Each row is a point on a landscape with many valleys, with its height.
From any point a ball takes the steepest step (drop divided by distance) to one of its 2 nearest points. It stops when none of these is lower. Distance is the straight distance between rows; heights are no part of it.
delak (h 739): [ 16  -6  14  -5  19   6  -5  -4  29   7  -8   7  -3   2 -22   0  12  32
 -10  18  -8  -4  13  -9  -8  28 -15  -4   7  -9 -24  12 -16  -1  -7 -22
   4  26  -6  10  27  17]
Lofoz (h 418): [ 24   7  33  -3 -12  -5  10 -14  19  23   0   3  -5  37 -15  11   9  11
  -3   2  -4  -4   9  -8 -19   8   4  10  -8 -14   6   6   2  16  -7 -13
  36  15 -18   4   1  23]
ded (h 233): [-21   1  -2  -1 -14  13 -14  -6 -14 -13 -14   1 -10  -2  22  14 -14  -1
  -4   6  18  10  -6  17   0  -9  -7  -2  -8  -5   5   8  12   0 -11  -7
   5 -12 -24  -8  -8 -12]
sorof (h 176): [-20  12   4   8   9  -3  10   1  -5  14   8  16  -2  -1 -12  -2  19   9
 -35  -2   3  -7  -1   4  14  -1   0  24  22  12   3  -4 -18  10 -13  24
 -19  -9  14  17  -8   8]
zazus (h 665): [  5  -1 -17  -1 -12   8  -4 -13  20   5  -3 -13 -10  20  14  16 -15   2
 -12  21   0   3  -7  -6 -22  -9  -2  -7  -9 -30 -17   9  -8  40  -1 -14
   0  12 -18  -1   8   0]
Bune (h 711): [ 12 -16  -9 -12   9 -13 -18  13  11 -22 -14  23  -8 -21 -12  15   5 -11
 -18   0 -20 -22  -2  -2   0  -2 -13 -22   9  14 -25  21  -6  -5 -12 -11
 -38  -2   8   9  -1  10]
zazos (h 530): [ 24   1  -5  35  -9  27  -2 -17 -19  -3   5  -6   7   7  14  -2  -5 -32
   3   3  12   9 -20   7  26  11   8 -11   5  19   2   8  13   0  -5   5
 -10  -6 -11 -13  -9 -11]
Kosa (h 287): [ -1 -15 -17  -5  15  -2   6 -16  23  -5  29   6  -8  -7  12   3  -2   1
  -4  10  -3   8 -15   4  -4  -9 -15   3 -23  10   1  -9 -25  34   8  -3
 -30  24   5  24 -11   0]
pomot (h 325): [-26   3 -12 -16   8 -12 -28  18  15 -18 -12  -3 -29  -6 -15   0   2 -14
 -31  -6 -23  -1   6 -11  -5   4   3 -34  12  17  -4  21 -11 -22   0 -13
 -10 -21  -8   1   9 -10]
sal (h 678): [ 17 -29   2  12   4  -3 -29  -1   9 -14 -11   8   0 -10 -29   8  -4  -4
 -21  11  -9 -21   5  13   5   8   0 -14  22  -9 -22  20  16 -12 -20  -1
 -33   7  -1  -3   2   2]
dova (h 573): [ -4   2   8 -17   5 -12  -7  -1  -5  -9   5   7   3  -7  -1   7   2  23
   2 -17  -3  -7   9   5  10   6 -11   1  -2  -7  -4 -10   6 -24   9   4
   2  -9  11  -3 -11   0]
fusuv (h 283): [-20  16  14  24 -27   7 -13 -18 -27   6  -2   1 -16   3   8  -2  -7  -7
  -3   8   2  20  -2  12  -6  -6  10  15  -3  -5  18   6  -2 -17 -14  -1
  13 -10 -34   8   1  -4]
lalen (h 327): [-19  11  17   1  -8  21 -12 -22 -10  -5   6 -15 -11  -4  20 -13  -8  -2
  -1  -9  -3  16 -13  13 -20  -7  11  10 -19   0  18 -24   5 -12  -2  -6
  22  -2 -28  10  -3  -7]
ber (h 413): [  0  30  -4  -3  -8   6 -10 -27  -2  11  27 -25   3   9  18 -16   3  -8
  10 -15 -11  16 -25 -14  -9   7  31   5 -25  -1  11 -13  -1  -5  21 -12
  19 -15   7   5  -8 -10]
Sezak (h 189): [ -1   8 -11  -2 -23  13   5  14 -15 -11  -9 -12  12   5  16  17 -12  -8
   4  -8  15   1 -17  12   3 -11   2  -5 -14 -14  24  13  -2  18 -15 -10
  16   1  -8  -1 -10   4]
nefi (h 764): [ 15  -2  22  -3   6   2 -22 -18   8   8  -7  -4   0   8 -21 -12  -9  17
   3  15  -9  -4   9   5 -13  17  11  -3   3  -3 -14  18  -6 -28  -1 -19
   7  20 -20   4  23   4]
poze (h 591): [  2 -11  15  -2  -7  -9 -16  -4  11 -13 -25  -3  20   4   4  19 -10  14
  14  -1  14  -9   4  21  -6  16 -15  -9   9 -36   7  29  22 -20 -14 -27
  11   6 -13 -11 -11  -2]
Dul (h 363): [ 10   8  13   2  -3  18  10 -33   9  26  14 -15  -5   6  -4   6   4 -11
   9 -12   5  -8  -9   2  -5  -2  12  12 -14  -5  14  -2  23  29  10   7
  21  12  -9   8 -20  11]
Diled (h 555): [ -4 -10  20  14  21   8   2  -3   5   7 -17  -9 -14  -6 -18 -28   9  22
  -8  10   4 -15  20  12   0  17 -17   6  11   3  -6  13  -1   9  -7   2
 -13  22 -12   9  17   0]
Zope (h 669): [ 36 -10  10  16  10   2  -4 -11 -20  11  -4  -8   7   4 -10 -25 -13 -28
  21  12  -6  -7  11  -3  13   7  19 -10   8  14  -5  -7  16 -13   8  -8
  -7  11 -10 -12  25  -9]
dagur (h 339): [-29   4  -2 -17  11  18 -21  10  -5 -20   3   9 -10   2  14   5  -2  16
 -31   3 -24   6  -4   9  -2 -14  -7   6 -24   9 -16 -26 -18   0  -7  -7
  -1 -10 -19   1   7   0]
Zosup (h 809): [  2  11  18  19 -11 -11 -23 -13 -26   3  18  11 -23  -7 -24  15  11   3
 -11  -2 -23   1  16 -20  -1   7  -2  11   8   7  -6   9  -7 -30 -10  13
  -8 -16 -10   3  -5  -2]
rupez (h 690): [  2   8   6   1   1 -23  -2   0  23  -3 -22   1 -17  15  -4   0  -7  20
  -2  -7  -2  -9  21 -11  -6  15 -15 -10   9 -21  -8   1  -1 -25  -8  -9
  28   4 -12   6  18  -1]
Zeku (h 641): [ 12  -4   2  -8   4  11   0   4  -2   2 -23 -14 -12  10   2   6  -9  12
   2  18  12  -6   7   3 -11  -6 -10  -2  -8 -36 -19   4   8  23  -5 -14
  -8   5 -19  -6   4   7]
lopek (h 404): [-19  11   4  -6 -16   9  19   2 -14   7   8   5  -5   3  10  19   9  14
  -8 -14  10  16   7   6  -6 -21   4  23   0 -14  21 -22   3  10 -10  18
  28 -12   0   2 -14   5]
sanu (h 332): [ -5   4 -12  -6   9  11   1  -2  19  -4  33 -18   7   0  17   8   2   6
  -9  -1   7   3 -16  11 -13  -6   6   8 -29  -9  11   5 -22  44   6  -8
 -16  18   4   6  -7  -1]
Bine (h 620): [  5 -20 -17  -9  11 -20  -1  23  20  -4  -3  17  14 -10  -7   7 -11   5
  10  10  -5 -10   8 -10  -4   4  -6  -5  12 -13 -20   8   9   3   8   6
   6  11  19   2  14  13]
Pazub (h 812): [ 10   8 -14 -10   9 -10  20   1  18  17   8  -4  -1  12  -4 -13  -1   6
 -12  -2   1   3  -4 -14  -7  -6  13  -5   1  -5  -5 -18 -23  15  11   5
   6  15  12  19  12  12]
mup (h 321): [  4   5   9 -10   5   6  -1 -46  -8  18  13 -21   2   3   9  -6   1 -17
  17  -6  19   5  -8  -5  -6   4  15  10   7   1  11   5  32   8  16  -5
   6  -8  -4  -3 -16 -15]
dafu (h 514): [ 16  -2 -13 -17  -6  -1   5  13  21   8 -22   2  20  10  -4   5  -8   1
 -25  -6   5  -1 -11  -6 -23  -6   6 -28   7   2   3  16 -15  23 -15 -14
   2   9  -6   7   5  10]
zas (h 390): [ 10   6  29   7 -17   7  21  -6  19  21  11   2  -5  17  -9  11  13   9
   8  -1   4  -7   3   7  -4   7   9  18 -12 -23  14   0  15  32   8   8
  38  17  10   5 -14  25]
rab (h 656): [ -8  -1 -16   6  -1 -23   0  16  23  -6 -18  17  -8  -7  -3   0 -17   5
   5  -2 -21 -14  10 -12   1   5 -11 -20   5  -4  -8  -2  -6 -25   3   7
  22   4   5  11  22   5]
ses (h 759): [  3 -13 -16  -6   6   1  28   7 -10  -2   0  -9 -12 -19  24 -10  -3 -16
  37   3   7  16  11   0  -9 -25  -2 -11   1  -2   8 -21  13  14  18   5
  -7   0   1  -9  20 -22]
mon (h 523): [  9  17  24  12   5  16  10  -3   0   8   1 -15 -19   7  -5 -27  21  26
  -8  -5   1  -8  -3   4  -3  27  -8  16  -4   1   4   1 -21   9  -1  -1
   6  21  -6  13   9  11]
bam (h 466): [  1 -20 -14   5   4   7  20  14   6  -2   1  26  -2 -22  -2  14  -4 -17
  15 -18  -9  -5   7   4   7 -30 -11  -2  -1  21  -3 -29  20  -2  -3  22
  12   0   5  17   3  10]
gipu (h 566): [  1 -13  12 -10 -23  -7   8   7   6  -1 -33   4  11   3  -4  11   0  12
   2   0  19  -8  13   7 -25  -2 -12  -8  19 -30  16  28  14  13 -25 -25
   9   3 -10  -9  -2   6]
libal (h 684): [  0  -3  -6  -1   9   3  -4  -6  15  -8   0   9  -5  11  14   7   4  22
 -19  10  16 -13  -8   4  18  17 -21  10   4 -11 -36   3  -9   6  -3   0
  -8   6   6   0  -7   0]
Nukan (h 789): [  5 -11 -13 -10   8 -16  14  -5  10  16   8 -21  -6  -3   7 -18 -12  -6
   6   7   9   9   7 -10 -13 -12  10 -12   4  -9   2 -11   2  14  15  -2
  -1  13  -4   5  24 -12]
lezi (h 370): [-16  -1 -41  -4  -4 -13   2  15  29  -7  -1  -2  20  23   7  -6 -17  -7
 -18  19 -13  11 -15   2   1  -8  -1 -23 -15  12 -10  -8 -30  -4  20  -7
 -29 -11  18  -8   0 -12]
Sif (h 472): [-15  19  33 -11   7   0  -1  -7 -13   0   6 -15  -1   8  14 -27  26  22
  -8 -21   0   7  -7  -7 -18  21  -1  19   1  11  17 -15  -6 -22  -1   1
  24  -1  -3   5 -14  -7]
maru (h 278): [  6  -3 -15  10  -9  -3  -6 -14  25  10  21 -17  14  -1  14  -1 -26 -22
  20   4  -5  -2 -20  14   4  -7  15 -18 -20 -17   5   4   1   8  27 -12
  -5  15  -3  -2  18  -4]
zupu (h 441): [ -8  -4 -12 -26   6  -1 -11   5   5   6  -6 -13 -13   7   0  -2 -19   5
  -5   9 -15  22  -1  -8 -19  -9   7 -27 -14  -1 -11  -7 -23  -4   4 -17
   1   5 -23   6  36  -5]
rasos (h 592): [ -8  -4 -16  -6   3 -12   7  43   5 -12  -6  16  20 -27  11   3 -15  12
  35  10 -18  -1   5  -4  -8   1  -7   5  -1 -18  -1   8   0  10  18  11
   8  16  17  -7  17  11]
Tavig (h 805): [-10  -8 -12  14  14  -3  17   0   5 -14   2  19 -25 -38  23 -10   2  13
  33  14 -15   5   1   0  -3  -1 -31  10  -6  -7  -6 -15   1  17  13  23
 -15  23  11  12  10   2]
Petek (h 631): [ 15 -16  11   5  10  -4  -5 -17   1   8 -15 -14 -17  -4 -20 -20 -18 -20
  14   8  10 -11  23   1  -9   0  18  -5  14   6  -7   7  22 -17  -9   2
  -2  12 -15  -8  13  -9]
lenu (h 431): [ -9 -13  -4  -2 -10   9  23  -8   4   6  17  19  -8 -16  -3  17  11   4
   2 -21   7  10   5   3  -3 -25  -3  12   8  11   7 -30  16   4   0  27
  13 -12  13  18 -16   5]
luv (h 134): [ -6   2  11   6 -13  -5  11   9  -3  11   1  27   6 -14 -29  13  12   9
 -17  -7   0 -14  13  -4   3  -5  -5  10  26  16  14  11 -10  15 -13  25
 -12  -3  21   2 -14  17]
Bub (h 543): [ 13 -20  12  -8 -12  -2   0   0  27  11 -25  12   5   6 -20  20   0  10
 -24   0   6  -8  12   3 -24  -2  -6 -17   4 -15  -2  17  10  28 -18 -17
   3   2 -11   3  -5  21]
Gitem (h 658): [-16  10 -23   9   4   6 -13   2   3 -28  -8   7  -6  10  27   5  -4   4
 -23  17   3   0 -19   0   9   6 -17  -2 -13  15 -32   6 -16   5  -2  -2
 -19 -15   1   0 -16 -17]
zad (h 762): [  2 -19  -5   7  -1  22  24  -5   4  11  37   5   6 -16   8  19   8  -4
  22   4   5  14  -8  13   8 -21   0  14  -3  -8   4 -12  16  38  18  23
  -2  14  16   3 -15   7]
sabor (h 306): [-30   6 -17 -16  20 -12 -26  11   9 -20  -2   6 -26 -15   3  -3  17   4
 -27  11 -19   9   4 -20 -14   2  -4 -13   6   8 -18  18 -26   0   2  -9
 -33 -27   1   1   7 -15]
Rim (h 508): [  2 -11  -9 -11  12  11   5  -3  -8 -14   4  20  -2 -18  11  24   0 -11
   0 -14   3   1  -4  12  11 -27 -10   1 -14  22 -13 -14  13   6   3   7
 -16 -13  -2  10 -17  -4]
zem (h 745): [  2 -21   8  -3  -9  25  15 -18 -14  17  14  -5   3 -15  -1  11   4 -16
  26  -2  14  15   3  18   4 -27  11   7   3  -1  21  -1  34  26   2   9
  -2   1  -7  -6  -5   1]
kem (h 326): [ -4 -12 -21  -8  -4 -11  -2   3  17   1  24  -7  22   3  14  -6 -15  -8
   6  10  -9   7 -13   4   6 -11   2 -18 -11  -1  -3  -2 -13   6  34 -10
 -22   1  11 -13   8 -16]
bikif (h 267): [-25   7  -9  -2 -12 -19 -16  11   7  -6 -18  -1   2  16  -3  -5  -5  -1
 -27  -7  -4   0   5   0   0   6  -1 -17   0   6   3   4  -4 -29  -4 -10
   6 -35  -6  -3   0  -8]
sotar (h 231): [  9   5 -19   2  -7  11   5   9  -3   6   5 -25  14   1  15   7 -21 -22
  17   2   0 -10 -20  15  11 -15  11  -8 -20 -38  10  -2  10  20   3  -7
  -1  12  -5  -3   9   7]
Faku (h 517): [ 12  24   6  10 -11   9  21  11  -5   6   1 -15  18  10   0  -5   9 -15
  13 -14  27  -9 -19  -3  -1  13  15  13   3   9  25  12  -6  -3  -8   7
  23   8  14  -8 -15   9]
Pev (h 599): [-14  21 -18   1   2  21   6   9   3 -15   2   9  -2   2   1   0   4   0
   3   0  -6   2 -16 -30   0   3   3  13   1  45 -17 -19 -32 -13   4  18
   7 -16  17 -11  -5 -12]
Nal (h 614): [ 16 -12  18   1   9  19   9   7 -13  -2 -28 -10 -24  -7 -10   3   8  15
  22  26  10  -2   7   4  -3   0 -19   6 -17 -13 -18  13  16  39   5   2
 -17   8  -9  -9 -14  13]
zos (h 411): [  3  13 -13  -5   3  -2 -21 -29   8   1   8  -7   1   4  10 -17  -7  -1
  -4  -2  -3  23 -18 -22  -7  15  17 -14 -18  19  -4   2 -11  -3  19 -15
   1 -14  -6   3   0 -11]
Pido (h 452): [  6   5 -24  18  -7   8  12  15 -15  -2  -6  -8  13   9  11 -11  -8 -18
  22   4 -11   8  -6  11  33  -4   1 -12 -11  -3   1 -22  -2 -14  22   5
 -10 -17  18 -15  11  -6]
rutol (h 305): [-39  -8  15 -17  -4  19 -20  11 -15 -10   9   8 -19  -1   6  11   8  15
 -27   8  -3   4  16  14  -6 -15   1  22   1  -1  -9  -4   1   7 -15  -3
   4 -11 -22 -14   7  -3]
kovit (h 779): [  7 -19 -13  20  11   4   7  -5   5  -5  37  13  -2 -22  18   6  -5  -5
  29  19  -3   6 -13   7  16  -2 -12  13 -11 -16  -6  -8   7  20  16  18
 -19  27  12   3  -1   5]
Bilip (h 224): [-16   2  -2   3   3   1   2 -17   7  10  26   6 -14  -4   5 -10  12  12
 -30   0   0  15  -8   7   4  -3  -2  19  -4  10   0 -21 -19  19   2  12
 -15   8   6  27  -4   2]
Tegi (h 414): [  2   1 -34   2  -3  -4  15  12  21  -3 -12   4  24  19  10  -2 -20 -18
   4  -1  -3  -8 -12   6  23  -7  -2 -19 -18   9 -11 -20  -2 -12  28   1
 -11 -16  32 -12 -11   2]
bev (h 875): [  1   8 -13  13   6 -16   0   6 -16  -4  -1  -7 -10   9  -7  -2   7 -12
 -12  -3  -2  -8   6  -5  36   7   4  -2  19  -3 -11 -10   9 -30   0  18
 -16 -30  19  -6  -8  -9]
povur (h 538): [  5  20  11  11   4 -17  -1  10 -17   2  -3   6   9  -4 -17  -1   5   4
   3 -23 -19 -11  -1  -8  17   7 -16  -2  -1  11  11  -9 -15 -37   0  15
   0 -11   6   4  -8   5]
Pef (h 587): [ -3 -11   9   6  11  11   8  23  -3  -8 -29   4  -9 -17   1  -7   5  18
   6  13  11 -13  10  12   2  11 -29   4   5   0  -6  27  10  24  -5   5
 -11  19  -1  -2  -4   2]
zop (h 372): [  2  23  14  11 -11  -4 -11 -40 -13  12  17 -15  -5  10  16 -12   0 -18
  17  -1   4  17 -23   1 -10  15  27  15 -11 -11  15   5  19 -24  16 -11
  13 -17 -10  13 -10 -14]
masot (h 536): [  0  -2  -1   5  -7  -2 -12  20   1   2   6   3  19  -1  -8 -11 -17  10
  20   1 -32  -7  -1   8  17   6   5  -6 -14 -10  -4 -12  -1 -24  24   0
  11   8  10  -1  19  12]
mupe (h 366): [-32   6  23 -20 -17   2  -4 -12 -32  -3   6 -15  -7  -8  12 -18   5  14
   9  -5  -1  11  -5  14 -21  -3  11  17   0 -13  32  -6   3 -10  -7 -22
  15   4 -14   5   6  -6]
pul (h 387): [ -6  -6  -9 -18  18  10  -7   9   6  -8  -6   0 -21   1  10   3 -18   6
 -11  11 -14  -2   0   8 -13 -24 -11  -6 -29   4 -30 -15 -17  11   0 -15
 -10  13 -25  10  14   3]
Zes (h 475): [ 16   6  14  13  12  -1  12 -17 -24   2  -3 -12   9  -3   7 -12  14 -18
  18 -27  23  12  -1   5  19   7  -5   0   8  13  30  -1  24 -20  -3   8
   3  -5  -3  -5 -19 -10]
Fubi (h 493): [ 10   4  -9  16   3   0  -2  14 -13 -12 -11  14   8 -14   2  -6  -6  -4
  27  -6 -24  -7  -3  -2  32   6 -17 -11 -12  13  -3 -15  -1 -24  15   9
  -5 -11  13  -8   3   3]
Dotet (h 751): [ 21  -8 -13  -7  26 -21   5   4   3  -4 -19  24   2 -25  -9  -6   2  -6
  -7  -5 -13  -7   3  -6   3  -7 -18 -24   2  18   1  -3 -14  18  -7  -1
 -42   3   9  21  11  13]
Bufez (h 439): [ -5  14  12  -7  10  -2   4  -5 -21   6  -6 -13   0  -5   5 -11  15   7
  -2 -25  19  18   0  -9  -5   1  -1  12  -5  10  26 -12   9  -2  -5   1
   8 -17  -9   6 -22  -3]
dama (h 355): [-24   8 -17  -3   6 -13 -25 -14   9  -5  -4   0 -10  -4  11  -8   5  16
 -25   6   5  24   1 -25 -16  12   4  -5   2   4  -6  11 -19   6   0 -11
 -14 -18  -5   4   7 -20]
feso (h 586): [ 11 -17  31  18  -2  -9   5 -17 -24   4 -17 -17 -22  -3 -28 -11   9 -16
  29   5  11  -5  32  -7  -6   5  -3  11  11   7  15  17  30 -20 -21   8
   2  10  -8 -12  -8 -19]
Melu (h 471): [ 11  18   3   7 -22 -15  -6   5  -4   8 -13  -6  26  34  -3   3  -1  -2
 -21  -2   7  -2 -14   3   1  12  15  -1   9 -26   8  10   0 -19 -14 -18
  10 -15  -8  -2 -11   1]
kabe (h 560): [ 25   0  -1  25   4  11   7 -11  -6   5   8   7   1   5  -3  -2  -6 -19
   3  -7   6  -8  -7   1  23   4  -4   3   0  18  -5  -9  13  -6   1  13
   7   7  -9  10  -4   5]
Bap (h 497): [ -2  28  14  -5   3   8  13   6   5  -1   1 -16   5  15   3 -21  16   8
  -8 -19  16  -5 -15  -6 -12  19   7  16  -7  22  25   0 -27   0  -8  -6
  26  14   1   2  -6   7]
kapi (h 542): [-19  -6 -11 -19  14  15   9  19  -7  -5  -3  -2  -4  -1  17   5  10  -1
 -22  -3  16   9  -1  10  -9 -31  -6   9 -16  20  -6 -13   2  30  -3   2
  -3 -12  -8   4 -14  -4]
somit (h 447): [ 15  21  23   4 -11 -10  10   6   5  13  -5   9  20  31 -11  11  13  10
 -22 -11   7  -3  -2   4 -10   6   7  12   6 -14  23   9 -16   7 -18  -9
  19   0  -8   5 -15  23]
mamu (h 544): [ 15  -2  27   4 -10 -15   5 -29 -41   7  -3 -21   0  10 -15  -8   1 -17
  30   3  17   3   1  -9  -5   8   7  10   9  -7  22  21  29 -22 -13 -16
   5   4  -8  -4 -12 -11]
relir (h 505): [ 12   6  -4  15   8  27  16 -17 -26  -8  -2 -20   7   3  21  -6  11 -32
  22 -11  26  21 -18   5  22   9  11  -7   3  19  22  -2  17  -1   1 -13
  -1 -15  -8 -14  -7 -16]
fipu (h 720): [  8   6  -2  -5  -3   0  -1   2  35   4   8  21   9  14  -3  13   7  30
 -13  18 -15   0   2  -2  -4  13  -9  -2  13 -27 -23   4 -33   8  -9 -21
   4  19   0   3  27  19]
Rorig (h 648): [ 16 -23  23  22  14   1 -28  -9  -7 -13 -22   7   1 -18 -38  -2 -13  -8
  13  13  -5 -17  26   8   2  11   4   2  12   5  -5  30  22 -18 -25  13
 -21  22 -14  -9 -10   3]
Rivip (h 569): [-19   8 -15 -16  21  15  -3   7   3 -11  -4  -2  -5  -2  15 -13  13   4
 -19  -5   4  16 -12 -21 -12  -7   3  11 -12  32  -9 -20 -12   9  -1   0
  16 -14   0   1  -6 -11]
Paz (h 630): [-16   3 -20   8 -12  11  -6   4   4 -16   3  21   1   2   4  10   1  -5
  -8  13  -8 -10 -18  -8  22  10 -13   3  -4  29 -30   2 -19 -15   7  10
 -16 -26  26 -16 -17  -8]
mifi (h 893): [ -4   3   3  17  -8  -6   1   2 -21   0 -10 -20  -2  21   0  -5   0 -15
  -7   1  15  -4   2   1  25  11  -2   1  11   1  -6   3  24 -38 -10  10
  10 -19  -7 -10 -10 -16]
vin (h 788): [ 19  -2   1  -1  21 -15  14  -3  -2   8   2  18   0 -23 -14 -16  12   3
  12 -14  -8   0   9  -9  10   4  -7  -4   5  13   7 -20  -1   8  10  17
 -13  12  22  17   6  17]
Gibu (h 483): [ -9  16 -18 -22  -8  -5 -11   4  16   6 -10 -10  13  19   4  -3 -11   4
 -19   4  -1  23 -13 -16 -21   0  17 -20  -3  -5   7   4 -31  11  -6 -31
   8  -5  -6   8  17   1]
riri (h 132): [ -3  -6   0  -7 -32 -13   4  27   0  -3   0  13   8   4 -15  28  -3  -8
  -6  -2  -3 -16  17 -14  -6  -9   9  -1  19  -2  -1   9   0 -12 -15  12
  32  -2   8 -18   3   5]
vadup (h 83): [  0  -8   3 -13 -22  -6  16  17   7  15  -2  11   3   6 -20  15   6   9
  -6   2  13  -9  22 -10 -12 -10   7   8  17  -7   2   7  -2  28  -6  14
  13  -1  20 -12  -3  17]
Lag (h 853): [  7   1 -13   7   6 -18  -1  -1  -2   0   1  -5  -1  -7  -2 -11   3  11
   0  10   5  -3   6  -3  19  12  -6  -7  20 -17 -16   1  -5 -10  12   8
 -32  -7  17  -6   9 -14]
girum (h 179): [-21  -5  -3  -5 -20 -14 -10  14  13 -17  13  10  -8   8 -14  21   0  -8
 -11  -9 -14 -15  14  -5  10   1   3  -4  12  10 -16   8   2 -36   7  10
  19 -18  20 -19  -6  -4]
Bol (h 334): [-32   1  18 -15  -1  20  -9  23 -31   1   6  -4   4  -3  -4  -3  21   8
 -16 -10  -2   1   3  -1  -3  -4  -1  23   2  25  12   0  -2  -1 -20   3
  17 -14  -8 -16  -4  -4]
Birip (h 382): [-15  17   2 -20 -10  21  15   7   8 -14  20  -1   3  -2  26  14   4  21
  -1 -11  -6   7  -8  15 -12 -17   3  16 -21 -15  11 -27 -17  25   1   7
  23   9  12  -1  -5   8]
Baf (h 729): [ 24 -16 -12  -5   8  -7  12   8 -18  -5  -6   7 -11 -18   7   9   5 -15
  22   7   5   3  18 -13  -2 -15  -2 -10  11  -6 -15  -2  24  15   4   8
 -26 -10   9 -14   4 -10]
Ponit (h 360): [-15   1   3 -12 -10  12   2  -2  17  -4  23   0  13 -13  24   1  -2   8
   2 -18   6   5 -12  26 -14  -7   7  -1 -11  -1  25  -1 -11  18  10  -6
  12  19   6  11   6   4]
tafaz (h 565): [-14  12 -10  18 -20  -1  -1  25  -6   0  -5   2  17 -17   4  -5 -14   7
  24   8 -23  -6  -3   6   9   4  -3  -1   5 -17  16  12 -19 -10  10   3
  10  10  14 -10  21   3]
Vipop (h 503): [ 23   5  14  -1 -13 -17  -2  -2 -31  17  -8 -21  24  29 -13 -12  -7 -23
   6   2   9 -10 -13  -3   8   6  20  -1   8 -12  13  14  27 -29  -8 -22
   2 -10  -4   2  -8  -7]
doz (h 618): [  7 -25  20  -2   4   0 -29 -12  -2 -13 -16   4  12 -11 -18  15 -21  -5
  19   2   8 -10  15  19  -6  -3  -4  -8   2 -10  -1  30  25 -16 -13  -2
  -6   9 -17 -16 -19   1]
gino (h 365): [-23  -2  13  -8   4  -1  -1  28 -23   7  11  -9   5   1 -17  -7  20 -21
 -10 -19  -4  -5   6 -12  -4  -6  14  12  13  39  13  -3   6 -30 -14   8
  21 -25  -3 -12  -1 -13]
netus (h 704): [  3   7 -15  -3  10  -7   8  12  38  -5   0   6  24  20   7  10  -2  18
 -16  18   9 -13 -17   5  10  12  -7   1  11 -27 -24  -8 -31   6   0  -7
  -8  12  22   4   6  12]
fugu (h 814): [ 33   6 -14  -8  19 -14  17 -10  19   9   5  16  16  -1  -7  -6  -3 -14
  -1 -18   0   1  -7 -20   6  -1  11 -13  -1  19   4 -23 -10  12  11   7
  -6  10  20  17   0  15]
Fipa (h 830): [ -3   4 -12  11   4 -13  15   1   4   5  11   3 -15 -17   4 -14   9  19
  13  16  -3   2   8 -12  -1   6 -15   7  11 -11  -2  -1 -23  19  12  18
 -23  14  18   4  11  -5]
Zipi (h 578): [ 28  -5  14  23  10 -18  -3  -3 -15   5   2  21   5  -6 -26   6   5 -12
   9 -10 -11 -15   7 -14  18  13 -12   9   1   9   1  -2  12 -23 -14  20
   0   7   6  12  -9  20]
ket (h 786): [  6  -4  28  -5   0  -5 -36 -17  -5   1   8   3  -4   8 -25   9  -2   6
 -13   1  -3  -6  12   0  -6  11  11   3   2   9 -11  19   0 -27  -5  -8
  -5  -3 -20  -3  -4   1]
zezup (h 220): [-47  -1 -14 -16  -3 -15 -13  17  18 -24   3   4 -15  -1   8  12   1  -1
 -17 -12  -6  -3  15  11   1  -7  -3  -9   1   2  -7   0   5 -25  17  -4
   8 -33  12 -12  -7 -10]
kagok (h 725): [ 16 -21  19  10   2  10   7 -11 -27  18  17  -7   3  -9 -16  -2   5 -12
  19   7   6   6  24  14  15 -12  21  14  17   7   7   2  37   0   1  14
 -14   7   2  -5   5  -7]
peluz (h 701): [ 28 -13   1   7   4   4   5   4 -27   3   2  -8   7  -3  -3  -6   8 -18
  16   2   8  -4  16 -17  16   5  10  -3  25   9  -7   2  22  -5  -3   6
  -9  -5  11 -26   4 -15]

Where does a ball stop that starts at each point below?
vin | rutol
rab | Sezak
Zeku | Bufez
delak | vadup
bam | vadup
Petek | mup

Write out the way that a ball takes from each point below.
ket | nefi > delak > fipu > netus > libal > Gitem > Paz > Pev > Rivip > kapi > Rim > bam > lenu > lopek > Birip > Ponit > sanu > Kosa > Bilip > sorof > luv > vadup
fugu | vin > Dotet > Bune > sal > Rorig > doz > poze > gipu > Bub > dafu > Gibu > zupu > pul > dagur > rutol
Zope | Petek > feso > mamu > Vipop > Melu > somit > Lofoz > zas > Dul > mup
rupez | rab > Bine > rasos > tafaz > masot > Fubi > Pido > Tegi > lezi > kem > maru > sotar > Sezak
